A landscape with many peaks, sampled at points; each row gives a point and its height.
From any point a climber steps to the highest of the 2 points nearest to it. It stops when none of these is higher. Distance is the straight distance between rows; heights are no part of it.
tuvi: [  5 -12  -9   0 -15 -28   4  19   9  -9   2  17 -20 -22   5  -4  -2   2
  -2 -12 -18  -6   2  -6  -7  13  18  13   5   3   2 -12 -11   1  -1   0
   7  -8   0  -6  13  -2  19 -13  12 -11  -1   3]  h=82
dut: [ -8  -9  -1 -10   1   7  -5 -10  -7   2   7  -6  11   6   1   1  10   9
  -4  10  -2  -7   6 -10  10  -5 -12  -7   2 -12   1   4  -2 -16   0  -6
  -1 -14   4 -12   2 -18  -7   5 -12   6   5  17]  h=588
rov: [  8   3 -16  13  -2  -8  -3   0  -7   1   9 -12  -8  16  -8   7  -4 -10
  -6   3   2  12   6   3  -3   6  12   9  -1  -4   2  32   3   4   4   6
  -6  -7   0  18   1  12   6   7 -29  -5   2  -6]  h=67
bebon: [  5   7  -1  10  -8 -13  -1   1  -6  -3  11 -15 -16  20 -13   2 -15 -20
   2  -1   7   9  -3   4   1   3   7   5  -5  -5  11  25  -6   9   7  10
  -2 -14  13  20  -3   5   9   8 -24 -11  -4   7]  h=48
Babor: [ -3   0  17   8   9  10   7 -20  11  -2  -9 -17   4   7  -3   3  -5 -22
   8   6  -2   4  10  10  -2   2  -7   0   4  -4   8   9   9  15  -7   7
  -6  11  -4  18 -10   2  -5   7  -9   3   1  -8]  h=342
Vop: [-10  -3  11   5   6   0  15 -12  -7  -6  -3 -17  -9   4 -13  -7 -11  -9
  15   0  16   5 -15  12  10  -3 -13  -5   5   6   2  -3  -9   6  -9   2
   7  24   0  17  -8   1 -15  -6   9  11  -4   0]  h=254
buv: [  1  17  14   8  -8 -19 -15   1   2  -9  11   0 -20  22 -13   1 -15 -10
  -6   2  13   0 -14   4  -2   4  -1  -2  -8   3  10  17 -16  13  13  -2
  14 -10  15  15  -2   0  10   8   2 -10   1  15]  h=65
Gobef: [ -5  -6  -6  -4  -5 -12  -2  12  -9  -9   7   6  -9 -12  10   5  25  20
   7  -8  -1  -8   2 -11   8   5   5   5   0  -5 -14 -28  -3 -12  -6  12
  -3 -13   6 -18  -2 -11  -8 -17  23   3 -13   3]  h=580
sem: [ -6 -10  11 -10   3  10   9  13  -3   4 -13   8   3 -19  13 -17  -2 -20
   6  -6  -2  -8 -16   1  -3 -16   0 -17  -7   9  -1 -14   3   6 -10 -10
 -14   7   5  -4   4  12   4   6  16  -4   3 -11]  h=264
godib: [ 13 -14   4   6   8   0   3 -12  -3  -3  -6  -3  -6  -9 -13   0  -6 -10
  -3  11 -12   2 -11  16   4   2  -8  -8   6  -3   2  -2  -3  14   2   9
  -4   5  -3   5   0   8  -1  -4  -5   6   9   2]  h=390
muf: [  2   0  19   1  -9  -7 -12   4   0  -3   0   8   0  15  -6   3 -20  -7
   2   8   1  -1 -19  -4   0   1 -12  -7   3  -2   5   2  -9   4   5  -7
  11  -9   5   4   7 -10   6  29   8  -8   5  11]  h=218
Zos: [ -5  -5  14   1   9   9  11 -10   3  -1 -10 -15   1   3  -2  -2  -9 -16
  10   2   7   8  -5   6   4  -4  -8  -3   5   6   5  -3   5  16 -11  -1
  -1  20  -2  14  -8   2 -11   7   2  12   0 -13]  h=291
luku: [ -1 -15  -4  -7   6   5  -9 -15 -12  -3   1  -6   0  -8  -9  -1   3   7
  -8  14 -18   0  -1   7   7   0 -13  -5   2 -17  -1   2  -6  -4   4   5
  -7  -5   4  -9  10  -2   0  -6 -17   7  14  10]  h=188
ripig: [ 13 -13 -21   6  -3 -11   4  11   7   0   1  18 -15 -21  -2   3  -1   5
   1  -8 -14  -6   8   4 -10  11  20  16   2   9   2  -9  -3  -3  -1   8
   5  -1  -9  -7  10  20   0 -24   4  -8  -3 -12]  h=118
taze: [ -7  -1  -4  -3   1   2  -7  -8 -12  -6   6   1   6  14  -2   2   7   7
 -12  14  -1   2   3  -9  13  10 -12  -7   1 -10   2   6 -13  -9  10  -3
   7 -11   3  -7   6 -14  -3  10 -13   3   8  16]  h=687
levad: [-12   8   9   1  -6  25   2  -7  17  13 -16  12  19   4  18 -13 -10  -2
  -3  -9   4  11  18   3  -6  -6  -4  -3  -1  -9   3  -7  21  -2  -3 -10
  -4   1 -15  -7 -11   0   5   2   0  -3  -6 -10]  h=429
Gufu: [ -8  -1   3   5  10   1   7 -16 -16 -15  -4  -4   2  21  -9  -5  -7  -4
  -4   4  10   9  -1   0  20  11 -12  -6   2  -1  -2  12 -11  10   7   6
   8   4  -2  10  -3 -13 -16   7  -1   7  -2   6]  h=463
lati: [  3   1 -25  -4  -3  -4  -5   2   7  17   6 -22  13   2  -7  17   7  16
  -9  -4  -8   6  11 -10 -17  -2  19  17  -7  -2   2  17   6 -14  14  -7
  -1   3  12  -3  -5  11  -1  -3 -10   1  -3   0]  h=133
ragop: [ -3  15  -3   3   6  -9 -10 -11  -9 -18   5   8  -6  22  -8   0   4   5
 -17  13   4   9  -2  -4  13  17  -7 -10  -6  -4  -1  10 -19   4  18   0
  14  -8  -1  -2   9  -6  -4  -1  -9   5   4  16]  h=581
mido: [  5  21  12   7  -4 -26 -18   0   4 -16  11   7 -22  17 -10  -1  -4  -4
 -10   7   8   1 -12   8  -8   5  -6 -15  -7   4   6  13 -23  13  15  -3
  17  -4   8   1   4  -2  11   9   7  -8   6  11]  h=79
vuvul: [-21  10  13   3  11  25  -4   2  10   9 -18  -9  16   0  10  -8  -6 -16
   3  -2  12  14  15   8   0  -1  -3  -2   0   2   5  -8  20   4 -10 -12
  -7   4 -12   4 -12  -4  -7   7   7  14   0 -20]  h=325
dunan: [ -9   7  -4 -16  -5  16   1   3  12   5  -2   8  16 -18  25 -10  -5   8
  -7 -11  -5  -9  -3  -4  -9 -16 -10   3  -9 -12  -6 -16  20  -2  -6   2
 -13   4 -11 -18  -9   3   0  -9   1  -8 -20   2]  h=345
Puge: [  6   0   1  12  13   2  -7 -12 -11  -3   1  -1  -2   3 -14   7   7   7
  -3  17   2   8   1   7  19   4   1  -3   3  -3  -4   1  -6   4  14   4
  -3   3 -11   1   4 -10 -18 -11  -7   6  10  11]  h=173
sebu: [  0 -11  -7   0  -5 -12   2   6  -4  -8   5   6 -10 -17   8   0  21  10
   1   1  -5  -7   4  -5   4  11   0   3   1  -2  -7 -24  -5  -9  -7   8
   2 -12  -3 -14   9  -4  -2 -14  15   5  -5   8]  h=656
Buzo: [ -4   4  14  12  -1  -2  16 -16   5   4  -4  -6  -9  10 -12   2 -10  -6
  16  -5  17   8  -9  10   2  -2  -5   1   2  11  -3  -4  -7   1  -5   6
   7  16  -3  23  -8  -1 -20  -8   9  11 -10  -3]  h=226
dadi: [  8  14  14  11  -9  -5   2   2   5  -3   4  12  -7  26 -10   6 -25   2
   5  -5  12   4 -14  -8  -3  -7  -1   6  -2   7   4   8  -5   1   4  -4
  15  -3  10  19   1  -8  15  12   8 -17  -3   5]  h=121
Kugu: [-17   5   6  -4  12  27 -16   2   1   5 -13 -14  19  -5  10 -11   2 -14
  -2  -2  11   3   9   5   1 -11  -1 -11  -2   2  -1  -2   9   2 -10 -17
 -12   7 -12  -8  -4  -9  -1   5  -2  16   7  -8]  h=282
Zifes: [  8  -8   1   4  18   1  -3 -13 -13 -12 -10  -2  -9  -7 -18   1  -7  -2
  -4   5  -5   6  -6  19  11   7 -13  -5   6  -8  -2  -4 -12  16   5  11
  -4  10   1  11   1  -1  -9 -10  -2  12   6   4]  h=460
Vom: [  7  -7  -5  -4   3   3  -4  -1   6   7  -2  -8  -1 -18   0   8  21  14
   1  12  -9 -11   3   9  -2  -5   1   1   1  -2  -4 -15   6  -8   6   3
  -7   1  -7 -13   2   1  -9 -15   3   3   0   8]  h=206
Tuzo: [  6  20  -3  14   5   0  -3   1  -8  -8   4   4   0  30   0  11   9  10
  -6  10  17  10   6 -13  23  16   7   0   2   9  -8  14  -9  -9  14  -3
   6  -7 -13   4   4 -14 -10   5  -2   2  -2  12]  h=356
Pitef: [  3 -10   1   0  14  13 -11 -14  -6   3  -5  -8   4  -4  -9   9  11   8
  -4  14  -9  -2   8   8  10  -2  -2  -6   4 -14   3   2   2  -1   9  -5
 -10   4  -2  -4  -1  -7  -8  -9 -13   8  15   9]  h=154
Ruto: [  6  -9  -3  -1  -3   4  -9 -12  16   6  -5 -14   3 -11   0  10  12   1
  -9   8 -15  -2   3  15 -17  -4  10   8   7  -8   2   4  12  -4  12  -6
  -3   2 -10  -3   4  23   7  -5 -18   0   4  -2]  h=266
milov: [  9  12 -25  13   1  -1   0   8  -8  10  10 -12  -3  16  -3  14   6   6
  -1  -1   0  13  15  -9   0  12  10  14   0   2  -1  30   9  -3   2  -6
  -4  -4   2  14   1   9   4   8 -21  -5  -1  -5]  h=81
gev: [  3  11 -24   5   3   0  -4   6   9  16   6 -15   9   2  -8  17   8  20
   1   0  -2   9  19  -9  -1   4  23  15  -5   3   5  19   9 -13  15  -9
  -2   5   2   0  -1   6  -7  -9  -9  -2   3  -2]  h=148
Kuf: [-10   5   4  -7  -9  21  -4  -5  19  14 -10   9  18 -10  18 -10  -9   7
  -7  -9   4   2  12   3  -7  -9  -5   5  -6 -13   2 -10  22  -6  -1  -6
  -4   4 -21 -17 -14   2   4 -11  -3  -6 -15  -2]  h=384
Nonon: [ 11   2   9  14   1  -3  15 -11   5   5  -4   7 -12  -2  -8   2 -11  -5
  14  -4   3   6 -10  10  -6  -5  -2   0   3  13  -5 -14  -6   5  -2  12
   1  10  -4  16  -5   9 -14 -12  11   4  -7 -14]  h=189
pepa: [  7  18   3  10  -5  -7  10  -4   6   7   5   0 -14  20  -9   5 -22  -7
   7 -11   7  10   1  -7  -8  -3  13  11  -3   6   0  21   5   2  -3   6
   1  -2   9  26  -9   2   7   7 -12 -13  -2  -6]  h=20
Lod: [  9  -3  -4 -10 -11  -2  10   8   0   2  -6  20  -2  -9  12  -7  10  15
   2  -9   0  -3   3  -3  -1   0  -2  -3   0  -6  -5 -22   4 -11  -6   6
   8  -1  -4 -16   3   0   1 -10  14  -8  -7  -7]  h=427
roka: [  6  14 -24   4  -3   3   9  11  -6  16  11   2   5  19  -7  14  -1  10
   1 -14  -2  16  16 -12 -13  11  10  14  -1  -2   9  28  14  -4  -2 -10
   2   7   1   3  -4   7  18   8 -21 -12  -4 -12]  h=94
komep: [-11  -8  -1 -10  -1  18  -6 -16  -2   7   1  -9  17   1   5  -4   8  -1
  -4   6  -3  -8  12  -2   1  -8  -7 -13  -1 -10   0   5   4  -6  -8  -7
 -10  -5   1 -10  -2  -9   0  11 -14   8   9   8]  h=502
vizok: [  2  -9  -4 -12 -15 -33   2  24   9 -12  11  10  -8 -21   9  -2   3   7
  -8  -9 -19 -11   0 -10 -12   5   8  21   6   0   1 -12  -3   3  -2   3
   2 -14   9  -8  10 -11  30 -11  17  -8  -4   6]  h=64
bip: [ 10  -3  -6 -18 -15  -1   6   2   9   6   0  12   2  -3   1  -3   2  14
  -8  -3  -4  -2   3  -5  -5  -6  -3  -2   2  -4  -5 -13   5 -16  -4   2
  13  -2  -1  -9   8  -4  10   3   6  -9  -2   1]  h=375
reta: [ -3 -24   2  -1 -11 -10  16  11   4  -2  -7  25  -8 -24  16  -8  14   1
   4 -15 -10 -13  -2  -1  -3   5  18   0  -9  -4   5 -22   1   4  -6   3
  -7   2   5  -9   2   1   8 -17  10  -7  -8 -12]  h=337
gupu: [ -3  21  22   5 -10  -8  -3   2  -3  -8  12  -4 -13  28  -9   7 -13 -11
   9  -8  23  -5  -7   2  -3   5  -2   6 -13  11  11  16  -8  -2  10  -3
  15  -7  20  28  -3  -4   8   9   4 -11  -5  17]  h=85
ler: [-11 -14   5 -12   9  18  -3  -8 -11   1  -8 -10  13  -8   3 -12  -9 -15
  -1  -2   4  -2  -2   0   4 -13 -11 -18   4   3   1   3  -2   8 -13  -7
  -3   8  -2  -8   2  -2   0  11  -6  13  15  -8]  h=378
Rasu: [ 10   2  10   4 -12 -15 -15  16   1  -1   5   7 -15 -10  -6  -6 -11  -3
  -5  11 -13  -8 -16  -1 -15   6  -8   7   3  -8   7   1  -8   4   2  -9
  10 -12   6  -1  15   3  14  15  13 -14   6  12]  h=136
Boro: [ -2 -10   7 -17  -6   6   6   6  -4   6  -4  15   4 -16  14 -17  -3 -10
   4 -10  -3  -7 -11  -3   0 -13  -7 -19  -1   5  -5 -12   3  -5 -11  -8
  -3   2   6 -10   6   1   7  17  13  -4   2  -1]  h=230
leri: [  3  10  -7  10   3   8  -8  -3  15  12  -2  -8   6   4  -4  14   8   9
  -3   7  -4   7  21   0  -4   1  20  15   0   2   4  14  17  -7  10  -5
  -3   2 -10   3   2  10  -5  -7 -13  -3   5 -11]  h=170
doru: [ -5  -8  11  -4  -3  -5   0  -6  -8  -5  -2  -1   9  14  -6  -4 -19 -13
   3   8   2   4 -14  -3   8   4 -14 -16   6  -1   4   3  -6   8   3  -3
   9  -5   4   5   0  -9   0  27  -1  -1   7   5]  h=255
febu: [  5   5 -17 -10   5  -3  -9   3  15  12   0 -11  11 -19  -3   7   1  18
  -8 -11  -7  -6  15   4 -25  -9  16  23  -8   2   3  -3  11  -6  20   2
   0   7  -6 -15  -9  29   0 -24   1  -1  -8  -3]  h=175
ribu: [-12   6  16   1  -1  24   5  -9  12  12 -17   6  16   9  12 -12 -13 -12
   5  -7   6  13  12  -1  -5  -6  -3  -6   6   2   4  -9  18   7  -6  -8
   0   5  -6   0  -9  -3   0   5   8   3  -3 -22]  h=376
Meke: [  1 -19   0   1  10   3   6   9  -2  -4 -11   7 -10 -28  11  -5  23  -4
  -1  -3  -6 -15   2   8   2   4   6  -7  -7  -3   3 -23  -1   5  -9   1
 -14   6  -1  -7   2  10   2 -12   1   9   2  -5]  h=279
Madek: [ -9   1   0  -5  -3 -11  -7  23  -7  -8  12  16   2   0  14   8  23  24
  10 -14  -1 -12  -5 -16   6 -10   5   6   2  -8 -19 -21   2  -5  -8  15
  -9 -17   8 -26 -18 -15 -10 -22  23   3 -16  -4]  h=510
zuf: [ 14   4  -8  15  13  -8 -12  -4  -7   1   8  -2  -7  -6 -21  14  10  13
   3  17  -3   4   4  14  15   4  11   2   3   0   1  -5  -8  -4  17   5
  -6   5 -14  -4   3  -4 -19 -21  -8   2  12  12]  h=208
Per: [  3 -15   3  -3  -8   2  17  12  -2  -2  -8  24  -5 -19  17 -12   8  -3
   9 -12  -9  -7  -5  -4  -1  -1   4 -11  -4  -2  -3 -21   2  -1  -8   1
  -3   3   3  -8   0   5   7  -5  17  -8  -3 -11]  h=374
maf: [  2   6  -6   3  -1   9   1  -2   0   4   5  -7  11  17   2  10  14  10
   2  17   5  -3  16 -13  19   6   4   0   2   0  -2  12   3 -17  10  -9
  -1  -9  -4  -4   0 -16  -9   5  -6  -2   7  13]  h=284
tegup: [  5  18   2  11  -8 -10   5   7  -5   3  14 -10 -18  24  -9   7 -16 -12
   9  -9  16   6   0  -3  -3   3   5   8  -7   7   5  24  -4   1   3   5
  -2 -12  17  26  -8   4  12  11 -14 -15  -8   5]  h=34
Mufo: [ 14  -9  -1  12   1   2   9   3  -1   3 -11  15  -8 -12   2   0   8   1
   7  -1  -4   2  -2   6   0   4   2  -2   4   4  -5 -19  -3   3  -3   8
   0   3 -10  -1   5  11 -10 -11  13   2  -2 -14]  h=211
Lafu: [  7  10 -19   6   2 -11  -6   4   2   4  12 -10  -1  -1 -15  15  10  22
  -2  15   2   4   4  -7   9   6  17   3  -1   8  -2   2  -8 -14  17  -2
   4  -4  -3  -6   6  -3 -15 -12  -1  -2   6  17]  h=281
Sovik: [  6  26  -1  16   7  -2   1  -1 -10  -8   3  -1 -11  29  -5   9   2   1
  -6  -2  23   8  12  -8  20  16   2   2  -1  16  -7  23  -9   0   9   7
   7 -10  -7  13   0  -7  -7   2  -6   3 -11  13]  h=391
miva: [ 10   4   2  11  -1   7   1 -15   9   7  -4  -4   4  11  -2   5   7  -4
  -4   8  -3   6  13   1   1   1   8   7   4  -2   1  12  10   3   1   2
  -2  -1  -9  13   1   4  -3   6 -15  -3   6 -11]  h=204
kab: [  6  20   5  14  -1   2  19  -8   5  -1  -1  -6  -2  22  -1   2  -6 -13
  11   0  13   7  13  -6   3   9  -4   8  -3   9  -5  23   5   2  -4  15
   1   0   3  25  -9  -4  -4  12  -9  -5  -5  -6]  h=500
lom: [ -6  -6 -10 -17  -2   7   2   3   8   2   9   5   7 -23  22  -6  12   6
  -4  -7 -10 -19  -5  -1  -8 -13  -7   1  -5  -2 -12 -17  13  -3 -11   8
 -10  -5   2 -13  -8   1   2  -9   5  -1 -16   2]  h=362
miv: [  0  -9  -3 -21 -13 -23   0  23   6  -6  16  17   2 -15  12  -4   5  13
  -7 -11 -16 -19  -5  -6 -11  -6  -3  14   4  -5  -6  -9   6   0  -7  11
  -2 -14   8  -9   0  -9  33  -5  13  -6 -10   5]  h=47
vode: [  4   4  -8  -6   0   3  -9  -3  24  12  -5 -14  10 -14  -2   9  10  18
  -6   1 -10  -8   9   7 -17  -9  13  17  -3  -1   1   0  12  -8  16  -3
  -3   2  -6 -11  -4  15  -2 -17  -1   0  -8   2]  h=196
sig: [ -1 -10   9 -11 -11 -11 -10  -1  -8   1   8   4  -2 -12  -2  -5  -7  -5
  -4  11 -13  -2 -12   6   2   1 -16  -8   6 -14   6  -2  -6  -1  -1  -1
   2 -14   4 -12  13  -3  11  21  -3  -3  15  15]  h=269
mik: [ 10  -7   5   7  -1   2  15   1   0   5 -10  13  -5  -6   5  -7  -5  -7
  12  -3  -2   4 -11   2   0  -5  -3  -7   6   8  -2 -19   1   9  -5   1
   3  12  -1   2   0   8  -4  -5  19   0   0 -15]  h=180
bafe: [-18   8   4 -13  -1  18  -3  13  -4   0 -10   1  17 -17  21 -23   4 -16
  -2 -14  15  -4 -11  -7  -4 -22  -4 -15  -7   7 -14  -8   2 -10 -20  -9
  -8  11  -5 -14   7   2  -4   1   5   3  -6 -11]  h=221
Vef: [  5  -7 -11 -10  -8   1  -4  -8  14  10  -4 -11   4 -10   1   4  11  11
  -9   9 -11  -7   4   4  -9  -5   4   6   3  -5  -2  -2  11  -9   4  -1
  -1   0  -2  -5   5  10   2  -8  -8   1   1   2]  h=229
Goba: [  3  -4  10 -11  24  11   5   4   1  -9 -18 -10  -2 -14   3  -8  -2 -19
   1   3   6   3 -10  10   3  -6  -7  -7   4   2   6 -11  -1  16 -13 -10
  -7  20  -3   4  -7  14  -6  -7   4  17   6 -16]  h=341
bem: [-10  -1   6 -17  -1   5   3  14 -11   1  -5   6  14 -11  16 -22  -1 -13
   8 -14  13  -3 -19  -8  -2 -19  -6 -23  -2  14 -14  -7  -3 -11 -19 -11
   5   6   3 -12   6  -1   5  16  12   1   2 -12]  h=199
Piz: [ 11   1 -19   8   8 -13 -11   4  -1   2   9 -11  -7 -14 -19  15  13  16
   3  19  -8   1   7   9   3   5  14   6   1   6   1 -10 -11 -12  12   6
  -4   1  -8 -11   8   1 -16 -22  -1  -1  10  15]  h=244
Kez: [ -3  26  18  11  -5  -3   6   4   3 -11   8   5  -9  40  -7   8 -16  -3
   8  -9  25   1  -6  -5   0   3  -6   2  -7  17   5  11 -11  -1   9  -1
  14  -1  11  24  -3 -11  16  11   8  -9 -11   9]  h=100
Tamu: [  3  14  20   8  -6 -22 -21   9  -1 -13  11   8 -17   7  -8  -4 -10  -5
  -4  14  -3  -6 -14   1 -12   6 -15  -7  -2  -9   5   7 -17  13  11  -7
  13  -8   5  -8  12  -3   8  15  13  -8   7  15]  h=103
ganul: [-20   0  11  -2  -4   0  13  -7  -5  -9   4 -11   2  20   0  -7 -19 -10
  19  -1  20   0 -16  -3   7  -5 -13  -9  10  12   3   0   0   0 -10 -13
  12  14   4  18 -10 -10 -11  21  17   0  -6  -2]  h=464
Nunu: [-15 -10  -8  -9   4  -5  -1  12   6  -5  13  15   6 -17  24  -4  16  14
  -3 -10 -17 -21 -10  -9  -4 -11   1   6  -5  -4 -15 -17   8   8 -17  15
 -15 -11   9 -10 -10  -3   2 -17   8   1 -19  -3]  h=406
vudal: [ -9 -10   8  -8  -3  18  -5 -14   2  10  -9  -6  13  -4   9  -4  -1 -12
  -2  -1  -3  -3   5   5  -1 -10  -5 -16   4  -3   2  -1   7   3 -10  -8
  -9   1  -3  -4   0   2   2  16  -7   4   7  -4]  h=433
Niso: [  4  -7   5  -6  26   8   2  -6 -12 -11 -13 -10  -3 -10 -10  -4  -7  -8
   2   4   0   6  -7  13   8   0 -11  -5   6  -4  -2  -6  -6  18  -7   2
  -6  22  -1   6  -3   1 -12  -5   2  17   8  -8]  h=394
Lof: [-10 -25  -1   0  -2  -8   4   9   1  -9  -6  14 -10 -29  16  -1  25   6
  -2 -11  -5 -17   1   0   3   3  13   2 -11  -6   0 -24  -1   5 -10   6
 -16   0   6  -6   2   3   2 -17   4   6  -8  -8]  h=308
velo: [ 12 -15 -13  10  -6 -19   5  13   9  -3   1  21 -22 -19   0  -2 -11  -3
   5  -7 -22  -5  -1  -1  -9  10  20  11   4   8   3  -9 -11   3  -1   3
   3  -4  -2  -3  11  11  12 -18  11 -15   3  -5]  h=99
Sameg: [  1  -7   2 -17 -15  -3  -3   1   3   6   7   6   3  -9   5  -4   2   2
  -8   1  -7  -5  -8  -1  -2  -6 -10  -8   6  -6   0  -9   2 -12  -6  -1
   6 -13   5 -10  10  -8  13  20  -3  -4   4  12]  h=319
sek: [ 12 -13   2   3   6   5  -6 -15   4   2  -7  -6  -4 -11  -6   7   4  -6
 -10  10 -16  -1  -3  18  -3   1  -3  -3   8  -6   3   2   5   6   5   4
  -8   3  -8   0   3  14   5  -4 -17   5  11  -1]  h=326
Miri: [ 1  4  0  3 -1 19  0 -9  5  6 -2 -3 16 17  6  2 15 -3  1 12  5 -1 21 -4
  7  2  0 -2  0 -3  0 12 15 -4  3 -5 -6 -8 -6  2 -3 -9 -6 11 -7 -1  8 -3]  h=246
labo: [  1 -11   7  -5  15   8  12  13  -3  -3 -17   4  -2 -19   8 -11   2 -19
   5   1   1  -4 -12   6   3  -7  -4 -12  -1   8   2 -18  -3  12 -11  -7
 -14  11   0   0  -2  19  -1  -3  11  10   8 -17]  h=301
Rifo: [ -5  13   4   1   6  -4  -5 -12 -14 -21   2   4  -2  33  -3  -3  -4  -5
 -10   5  10   6   0  -3  17  19 -13 -14  -3  -1   0  17 -17   8  14   5
  13  -7   2   4  -1 -11  -3  10  -6   5  -3  12]  h=519
lomi: [  5  23   8  14   1  -2  15  -6  -2  -4   0   0  -6  29  -4   5  -4  -4
   6  -3  25   8  12  -6  14  14  -1   6  -1  15  -7  20  -9  -4   2  11
   8  -3  -4  19  -8  -8 -13   5   1   5 -12   5]  h=432
tuvun: [-18  -4   3  -7  11  -2  -2 -12 -22 -13  -2  -2   6   7  -5 -13 -20  -6
  -5   3   1   6 -11   0  11   2 -19 -18   5   0   1   1 -15   7   3  -2
   7   0   6  -6   5  -8  -3  18   0   7  11   2]  h=292
bir: [  9   8 -12  10   0  -2  -4  -1  -2   2   3  -2   1  14  -6  10   8  13
  -8  11   6   6   7  -9  14   9   7   4   1   2  -2  13  -4 -10   9  -6
   7  -7  -9   4  10  -6 -11  -1  -7  -3   7  11]  h=320
bul: [-17   7   2  -8   6  24 -14   3   0   5  -2  -9  20 -19  19 -14   7  -8
  -3  -9  12  -4   0  -3  -3 -20  -3  -9  -9   0  -9  -8   5  -9 -20 -11
 -12   9  -9 -13   1  -7  -7  -1  -2  12  -6   4]  h=247
kole: [ -5 -12   2 -13  -3  -2  -9 -14 -12   1   8  -3   3 -11  -3  -5 -10  -1
  -7  13 -20   3  -8  12   3   5 -12  -8   6 -22   6   2  -9  -1   4   3
  -6 -11   9 -11  14  -1   7   7 -19   3  18   8]  h=224
mib: [-19  -2  -5  -1   6  -1  -6  20  -8 -12  11  13   3 -12  24   1  25  11
   4 -18  -2 -16 -11 -17   4 -13   6   4  -4  -6 -15 -19   4   0 -20  17
 -16 -11  12 -16 -15 -10 -12 -16  15   4 -15  -4]  h=455
suteg: [ -8  12  12   8   0   7  25 -13   7  -1   0  -5   5  26   0  -7  -7 -14
  20   2  14   3  10   0   3   8 -13   2   3   9  -4  14   6   0  -9   7
   3   9   3  25 -15 -10 -11  15   2   0  -6  -7]  h=582
Mezup: [  6   1 -24 -10 -13  -3   2   5   3  15   6 -12  16  10  -7  10   2  19
 -12 -13  -7   6   9  -8 -21   2  14  12  -6  -7   9  15  10 -11   5  -9
   5   5   8  -3  -2   6  20   4 -15  -4  -2  -4]  h=116
badim: [  8  -3 -25 -11   3 -12  -7   9   5   8   5  -8   5 -21  -6   9   3  18
  -3  -7 -15  -8  11  -1 -20  -1  17  21  -5   7  -4  -7   4  -8  11   8
   3   0   4 -13  -1  19   1 -24   7   3  -3  -3]  h=157
gem: [  8 -13 -16  -3  -1 -10  -2  10   9   0  -1   2  -2 -25   3   7  14  15
   4  -6 -13 -15  10   5 -14   6  20  23  -5   8   0 -15   3  -3   6   9
  -2  -3  -4 -12   3  14   0 -29   5   0  -8  -7]  h=138
des: [ 12   9   6  10 -11  -7  -7   9   4   3   5   5 -10  17 -15   3 -22  -2
  -1   1   2   6 -15  -2  -9  -6   4   6   0   1   7  14  -3   7   4  -4
  12  -9  10  19   3   0  12  16  -1 -17   3   4]  h=145
kul: [  3   2 -22  -7  -8  -1  10  14  -6  17  13  -1  13  14 -13  20  -3  16
  -7 -20  -1  15  12 -14 -17   9   7  10  -5  -4  20  21  11  -5  -1 -10
   8  15   1  -4  -6   3  23   6 -14 -11  -5  -5]  h=104
tedi: [ 12  -3  13   1 -13  -4 -11   8   6   4  -2   6  -3   7  -9  -1 -20  -1
   2   7  -7   1 -17  -3 -11  -5   2   5   6  -8   6   9   1   3   3  -7
   9 -10   7   7  10   2  13  23   2 -15   6   3]  h=177
dosib: [  1  -5   7  10   8   4   7 -18  -3  -6  -4  -9   0  13 -10   1  -5 -11
   2   6   5   7   4   5  11   5  -8  -2   4  -4   2  13  -1  13   1  14
  -1   6  -3  18  -3  -7 -10   6  -9   5   2   0]  h=407
Zop: [-21   5   8   5   2   8  22 -10  -3  -3  -2 -11   2  20   0 -10 -10  -9
  17   0  21   9  -2  -6   8   0 -11  -2   6  13   1   4   4   1 -15  -8
   7  17  -2  17 -12 -13 -18  17  10   8  -8 -13]  h=509
Lutep: [ 13 -15  -4   6   9   2   1  -1  -4   1  -8   5  -9 -19   1   2  16   1
  -2   9  -8  -6   2  12   1   5  -2  -3   2  -1  -1 -18   0   5  -4   5
  -6   4 -10  -6   2  10  -6 -13   3   7   4  -2]  h=245
Kas: [-16 -11   3 -18  15  10  -5  -7 -23 -12  -5 -10  13 -10  -5 -16 -17  -9
  -1  -2   3   3 -11   2   9  -8 -14 -14   5   7  -5   4 -13   1  -6  -3
   1   2   8 -11  11  -7  -1  10  -6  15  17 -10]  h=332

For each start below, name the point where the climber stops.
miv -> sebu
tegup -> suteg
Pitef -> Lod
Vom -> Lod
mido -> taze
mik -> Lod
bafe -> levad
buv -> taze

Call two points neighbours if one is among the 2 nearest of the other. Go from one point of each pair to the other, from neighbour to neighbour, staying as high as possible. Name the lowest point that can't be avoided.
Lod and Zifes -> Vom
taze and sebu -> mik
taze and suteg -> Vop
Lod and levad -> dunan

Two climbers start at each pair of points below. Name the first point that both come to, or write never.
leri and Piz -> bir
tuvun and Vop -> taze
Nonon and velo -> never
